Each row is a point on a landscape with many valleys, with its height.
A ball rolls from a point to the lowest of its 5 nearest points, and stops where none of them is lower. Distance is the straight distance between rows; heights are no part of it.
z_45 (h 200): [-10   9 -18 -23  -8  18   8   9  -9]
z_540 (h 270): [ 16 -10  28  13   6  -9 -14 -24  21]
z_744 (h 173): [-10  12 -22 -21  -7  12  10  14 -11]
z_836 (h 344): [ 23  11  28 -22  -6  22 -24 -41  11]
z_183 (h 693): [-18 -21  -9  39  13 -40   8  14   1]
z_998 (h 473): [-17   9 -19 -33  -8  32  13  21 -23]
z_510 (h 188): [  2 -24  25  29  24 -34 -16 -15  21]
z_375 (h 314): [ 10   8  13 -38  -1  43 -23 -20   4]
z_512 (h 246): [ 18   6  20 -11  -2   8 -17 -29  17]
z_987 (h 107): [ 19  -3  22   2   0   0 -16 -27  22]
z_511 (h 296): [ 17 -15  35  18  10 -18 -17 -32  20]
z_758 (h 614): [ -8 -11 -13  31   2 -26  16  17   1]
z_359 (h 674): [ -9  -8 -14  25  -3 -20  16  15  -1]
z_839 (h 673): [-15 -12 -14  40   8 -38  19  24 -14]
z_990 (h 490): [-13   6 -12 -38  -7  39   4  11 -17]
z_995 (h 782): [  8   8   3 -25  -4  19 -15 -14  10]
z_679 (h 477): [-12  -1 -18  25  -8 -21  25  24  -9]
z_406 (h 425): [ -6 -27  13  30  22 -37  -9  -4  19]
z_678 (h 439): [  4 -13   6  17   2 -12  -3  -3  19]
z_779 (h 365): [-14  23 -28 -20  -7   9  23  29 -29]
z_331 (h 433): [ -6  10 -12 -21  -7  16   0   0   0]
z_432 (h 708): [ -5  -5 -12  18  -2 -14  10   9   9]
z_704 (h 327): [ -2   3  -4 -44  -4  48 -11   0  -9]
z_243 (h 692): [ -1   1 -13  -1  -7  -3   6   7   8]
z_553 (h 568): [ -1  -2   2 -46  -4  73 -12   0 -10]
z_814 (h 295): [-10  13 -25  12  -9 -11  27  28 -20]
z_452 (h 854): [ -7  -2 -17  16  -8 -12  14  12   4]
z_541 (h 749): [-21 -23 -10  41  23 -52   6  16  -3]
z_241 (h 513): [-10  31 -29   7  -9 -11  32  50 -35]
z_180 (h 153): [-12  14 -26 -11 -12   0  21  22 -17]
z_908 (h 388): [  7 -19  21  21  12 -21 -11 -11  22]
z_761 (h 139): [-17 -25  -3  36  25 -46  -2   7  10]
z_763 (h 145): [ -4 -22   7  29  16 -28  -7   0  17]
z_269 (h 335): [ 20   8  16 -19  -3  16 -22 -31  14]
z_674 (h 180): [  2   5   7 -41   1  49 -21 -10  -5]
z_879 (h 578): [-10  41 -30   4  -5  -9  31  61 -46]
z_810 (h 511): [-11  28 -27   0 -11  -6  27  41 -34]
z_548 (h 179): [ 21  -7  27   9   2   0 -17 -31  25]
z_437 (h 94): [ 29   3  32  -7  -4  10 -21 -46  16]
z_506 (h 364): [ -9   6 -23  23  -8 -21  28  32 -19]
z_933 (h 221): [-13  14 -23 -24  -8  17  15  21 -25]
z_24 (h 654): [ -5   6 -10 -35  -4  36  -7  -2  -3]
z_966 (h 386): [ 23 -16  43  14   9 -13 -20 -46  18]
z_760 (h 624): [ 27  -9  47   7   1   0 -22 -64  14]
z_130 (h 415): [ -9  -1  -6 -42  -7  62  -4   8 -15]
z_60 (h 417): [ -9  21 -23  21 -10 -21  33  44 -28]
z_568 (h 89): [ 9 -1 -1 -2 -6  1 -7 -9 16]
z_326 (h 307): [ 24  -5  40   4   2  -2 -21 -45  18]
z_623 (h 945): [  0   9  -6 -32  -5  25 -14 -10   6]
z_905 (h 287): [ 13 -22  34  23  16 -28 -20 -24  20]

Two balls start at each pair of points below. Name the first point that both come to, or write -.
z_905 / z_966 -> -
z_990 / z_432 -> -
z_511 / z_995 -> z_437
z_506 / z_331 -> z_180

Call two points neighbours if one is among the 5 nearest of the other. Go from one point of each pair to the other, from neighbour to neighbour, staying as low as possible. Name the highest point that can't be avoided.
z_180 / z_761 -> z_990
z_568 / z_761 -> z_905
z_437 / z_568 -> z_987

For each start below, name the point where the ball stops.
z_758 -> z_180
z_540 -> z_437
z_998 -> z_180
z_452 -> z_180
z_810 -> z_180
